Points on a hilly landscape, in no order, each with its height.
From any point a climber takes the steepest step (rise divided by distance) to one of its 2 nearest points. It stops when none of these is higher. Distance is the straight distance between rows; heights are no part of it.
k175 h=30.1: [ 26  15  -2  -6  -8  -1   5  30  -8  29  24  19   5  -4 -11  18 -28   6
  13   8  15 -10]
k881 h=31.1: [ 18  11 -16 -18  -5   1   1 -14 -21  27  -5 -10  11   7  -9  20  -7  11
  24  35 -18 -26]
k349 h=69.1: [-15  25   8 -39  -3 -11  -3 -25  11 -10 -17  -4 -17   1   7   0  36  -5
  -5  -7   5 -18]
k583 h=27.7: [ 28   4  -9  41   0   6  13  38  16 -10  11  -1   7 -31  -2   6 -13 -10
 -17 -13  11  25]
k107 h=57.5: [ -7 -11   2  26  14   2  -2  20  15 -18   9  -4  -2 -10  -1 -11  -8  -4
 -14 -13   4  22]
k553 h=17.5: [ 13  -6  -6  29  21  11   6  38  -1   6  23   5  22  -6  -9   1 -46  -1
  -1 -17  12   7]
k306 h=42.7: [-23   2   4 -30  26  -6 -10 -18  -4  -4  -4 -15 -10  10   7  -5   3   0
  11  -2  -4 -28]
k442 h=55.1: [-16   2  15   8  -5   0   3  -2  23 -20  -4  13   1  -6  15 -16  37  -2
 -19  -6  18   0]
k3 h=35.3: [ 24  28   5 -20 -22   1   7  -9  -8  29  -4  14  -3   2   0  17  23 -15
  11  12   9 -27]
k148 h=29.6: [ 11   7  -2   9   6   7   5  19  -9  14  16  29  21  -1   9   7 -18  17
   0  12  21 -18]
k471 h=5.6: [-10 -17  -8 -23   4  -9  -6 -23 -12   1 -17 -29 -23  12 -16   3 -10   4
  17   1 -32  15]
k111 h=39.4: [-32 -11  16 -15   6  -7 -17 -14   8 -17  -9 -14  -9  10   3 -13  21  -2
   3  -6  -2  -8]
k781 h=78.6: [ -8   2   1  17  24   8   5  21   7  -8  13  22  15  -6  16 -10 -10   5
 -17  -8  22  -8]
k62 h=21.3: [  8  -2 -10   5  -1  -3   1   9  -2   0  12  -1 -11  -5  -4   4 -23   3
  -3  -2  -3  26]
k549 h=34.9: [ 16  15   0  -5   0  -6   6  22  14   8  14   6 -26 -11  -4   0  -8 -21
  -6 -22  16   9]
k440 h=58.9: [ 13  12 -11  21   8   7  11  25   4  -8  15  25  16 -13  10   0 -17  17
 -18   4  19   8]
k445 h=25.4: [ 19   1  -9  41  20   7   9  45  18 -17   5 -11   9 -31  -2   1 -24 -15
 -19 -28  11  17]
k721 h=19.6: [-30 -15  11 -32  10 -16 -18 -24   4 -18 -26 -33 -20  17 -13  -5  15   3
  15  -6 -20  -3]
k262 h=38.2: [-11 -28  -4  25  -2  18   0  -9 -14  -3  -5   9  21  13   1 -14  -4  16
  -3   8 -11   7]
k97 h=18.1: [ -5  -9 -12  24   3   6   1   7   6 -27  -1   0   8  -8   1 -10 -13  22
 -21  -2  -6  36]
k518 h=51.9: [-24  -7  -1 -18  18   2  -9 -23  -9  -6 -10  -9   7  13  10  -8   4   7
   8   6 -11 -30]
k967 h=13.6: [-15 -22  -7   5   6   4  -7  -4  -8 -10  -4  -9  -8   7 -11 -10 -18  12
  -1  -4 -20  26]
k130 h=56.7: [  8  23   0 -34 -13  -9   4 -27   1  11 -14  -7 -15   2  -1  14  26 -18
   6   2  -6 -12]
k467 h=37.9: [  9   1  -5  12 -11   8   4  -4 -17  12  -1  22  23   3   8   8  -3  24
   2  30   2  -7]
k793 h=34.2: [ 23  29  -1 -14 -24  -3  12  -2  -3  24  -2  20  -6  -5   2  16  17  -5
   2  10  13  -8]
k945 h=23.0: [  4  -5  -7  34  30   8   0  40  16 -18  10 -13  10 -18  -3  -7 -33 -10
 -16 -29   9  17]
k598 h=34.1: [  2  21  -6 -36  12  -6   1 -18  -9  14  -4  -8  -7   4   6  11   6  -5
  12   5  -2 -38]
k163 h=31.9: [  7  20   5 -30   7   0   0 -27  -9  12  -7  -4   4   7   7   9  25 -14
  11   5  -3 -46]
k708 h=50.9: [  0   8  -2 -29  -7 -12  -1 -22  -1   9 -10 -13 -15   3   0  14   9  -9
   8   6 -11  -2]
k762 h=50.5: [-28   2  17 -23   4  -8 -13 -22   8 -18 -14 -10   3   8  11 -11  34   0
  -2  -3   3 -26]
k926 h=61.3: [  0  29   7 -42 -13 -12   3 -31   8   3 -21  -9 -16   2  -2   7  41 -19
   0  -7   0 -17]
k980 h=14.3: [  2 -17   1  23  20   9   0  24  -6  12  23  -1   8   3  -8  -2 -40  -9
   9 -14   4   7]
k218 h=50.2: [-20 -17   1   7   9  10  -4 -11 -11  -4  -3   1  13  13   8 -13  -4  11
   1   5  -9  -9]
k555 h=32.6: [-24 -29  17   3  -1 -11 -18   0  16 -24 -14 -23 -22  10 -18 -14   7  -1
   1 -13 -15  31]
k182 h=34.7: [ 16  11  15  -6  -7   4   3   2  -9  29   9  15   1   5   4   8   6 -18
  14  -2  15 -31]
k174 h=22.4: [  4  -7 -20  21  -7  12   2  -1 -12 -13   2   6  11  -3  -2  -3 -18  30
 -14   9 -10  33]
k747 h=43.7: [  4  -3   3  -9 -11  -8  -1  -9  -3  14   3  -6 -15   4  -4  10  -1 -13
  10   2  -6   7]
k502 h=32.3: [  3   1 -18  -4  -7   0   3 -10 -16   7   2   3   5   3   2   6 -16  22
   4  21 -12   8]
k899 h=29.3: [ -7 -26  -6  12 -15   9   1 -23 -14   0 -14   0  19  14   3  -8   6  13
   3  17 -21   5]
k432 h=51.4: [  6   0  -7  26   8   6   6  24  10 -14  12  10   7 -14   6  -4 -13   5
 -18  -5  10  19]
k532 h=53.2: [ -1  -8   4   4 -22  -4   6 -21   2  -4 -12   6  12   5  11  -2  25   3
  -3  16  -6   9]
k123 h=29.5: [ 27  11 -10  29 -12   2  11  28  12  -1  14  10  -2 -23  -3   8  -7  -6
 -15  -5  13  27]
k610 h=63.8: [ -9  -4   7  32  24   8   4  26  19 -15  11  13  13 -13  12 -16   0  -7
 -18 -18  21  -1]
k263 h=32.4: [ 18   9   6  -2  -3   2   5  18  -9  28  19  19   1   1   0  10 -14  -8
  12  -1  18 -21]
k481 h=32.7: [  9   9   5   5  10  -2   3  29  21  -3  12  -1 -25 -15  -3  -8  -4 -26
 -12 -32  17  10]
k649 h=27.6: [ 25  13 -10   2  -6   0   4  34 -11  20  27  12   9  -7 -16  17 -44  16
   8   6  10   5]
k179 h=66.3: [  8  12  -4   9   8   6  10  17   4   0  13  31  12 -10  16  -2  -6  10
 -14   2  24  -8]
k620 h=8.5: [-18 -21  -8 -14   6  -3  -8 -15  -8  -8 -16 -20 -18  11 -12  -5 -12  15
   7  -3 -27  22]
k585 h=43.9: [  3  -8  -1  14 -16   5   6 -10  -7   3  -3  16  19   3  11   2   8  12
  -3  24  -1   2]
k185 h=17.7: [ -5 -16   0   6   3  -1  -4  -1  -1  -2   5  -8 -12   4  -5  -4 -15  -3
   1  -3  -9  19]
k67 h=50.0: [-23 -32   9  20  10   0 -16  13  15 -29  -9 -21 -13   5 -18 -18  -4   0
  -7 -18 -13  37]
k397 h=37.6: [ 12   8  -6  -4 -16  -2   5  -3 -10  18   5  10   1   2   2  14  -4   5
   7  19  -1   1]
k46 h=52.2: [-14  -6  10  26   8   6   3  11  20 -19   4  14  11  -9  15 -18  20  -1
 -19  -6  19   2]
k13 h=20.0: [-29 -24  12 -14   9  -9 -19 -11   4 -16 -16 -27 -22  14 -14 -11   4  -1
  10 -12 -16  10]
k23 h=63.2: [ -7  -1  12  -2 -19  -7   4 -15  10  -7  -9   6  -1   1  13  -3  31  -6
  -6   4   2   2]
k647 h=66.9: [-14  -6   2  -5  10   5  -3 -19  -8  -3  -6   8  17  12  18  -8  10  10
   1  13  -2 -29]
k254 h=73.6: [-12 -20   8  22  16  -3 -10  19  21 -23   1 -15 -14  -6  -8 -14  -5 -11
 -12 -20  -1  26]
k453 h=33.1: [ 11  -2   0  15  -3   9   4  10 -15  15   9  21  19   5   4   5 -13  12
   6  18   8  -8]
k60 h=15.2: [  4  -7 -14  34  12   9   0  20  12 -33   0  -7   7 -20  -2 -10 -17  13
 -26 -11  -3  38]
k94 h=32.8: [ 22  18   2   2 -22   0  10   9   3  20   8  21  -8  -9   2  10   8  -8
  -1   3  14   4]
k260 h=34.5: [ 17  11  -7  -8 -14   0   2  -4 -19  27   2   6  10   4  -4  20  -5   5
  19  28  -4 -17]
k959 h=24.3: [ 17   5 -15   5  -1  -2   2  22  -6   8  21   1  -4  -6 -12  10 -40   9
   2  -3   1  18]
k455 h=59.6: [-23  18  20 -30  -2  -6 -11 -21  12 -14 -10  -4  -6   4  10  -9  44  -8
  -8 -10  10 -28]
k249 h=11.3: [-17 -18  -4 -31   1 -15  -7 -30  -4 -10 -29 -36 -16  14 -17   0   8   4
  18   2 -35   7]
k51 h=36.9: [ -8  10  -4 -29  19  -4  -2 -12 -10   7   2  -4  -5   6   8   3  -9   1
  13   2  -1 -31]
k517 h=33.7: [ 21  23   1 -22  -9   1   4 -24 -11  24 -10   1  10   4   1  19  24 -12
  15  18  -3 -40]
k193 h=29.7: [-37 -11  23 -24   6 -12 -25 -17  12 -22 -16 -29 -12  15 -10 -11  27  -4
   9 -11  -5 -13]
k216 h=39.1: [ 15  12   3 -17 -14  -6   4  -4  -6  28   8  -1 -16   3  -4  16   0 -20
  16   2   2 -11]
k474 h=27.5: [ 11  -1 -14 -15 -10  -1   2 -23 -21  21  -8 -17   5   8 -11  17  -6   2
  26  25 -25 -11]
k313 h=38.1: [  6   6   3 -12  -5 -11   1   4   9   6   7  -3 -28  -4  -4   5  -1 -16
  -1 -14   2  14]
k677 h=36.8: [ 18  17  12 -14 -17   0   3  -8  -3  27   2   7 -12   1   1   7  20 -28
  10  -5  10 -21]
k952 h=15.5: [-29 -25  14   3  -3   3 -11 -24  -5 -14 -14 -12  19  21   5 -19  25   0
   7   5 -14 -20]
k666 h=31.0: [ 29  13  -2  18 -25  -1  15  21  11  10  11  15  -8 -19  -3   6   8 -15
 -10  -4  14  22]
k520 h=21.5: [-18 -30   2   1 -13  -1  -6 -27  -7 -10 -20 -13  15  17   1 -13  19   3
   6  10 -24  -3]
k522 h=20.4: [  6  -9 -10  37  26  13   3  35   1  -9  14  -3  16 -10  -7  -6 -39  -2
 -11 -23   5  17]
k570 h=64.4: [ -9  10  18  -5 -18  -5   4 -13  17 -12 -10  11  -2  -4  13 -12  48  -8
 -15  -7  15  -6]
k206 h=27.2: [  6   3 -22   5  -7   8   4  -3 -21  -2   4   6   8  -2  -6   5 -24  35
  -3  18 -10  23]

For each start below, name the point where the climber stops.
k193 | k349
k520 | k647
k163 | k647
k97 | k397
k453 | k570

Call two points neighbours if one is among the 2 nearest of the other. Go from one point of each pair to the other, from neighbour to neighbour, staying as high as possible. Name the lowest point that can't be avoided.
k647, k349 | k163
k781, k349 | k721
k254, k570 | k432
k781, k570 | k46
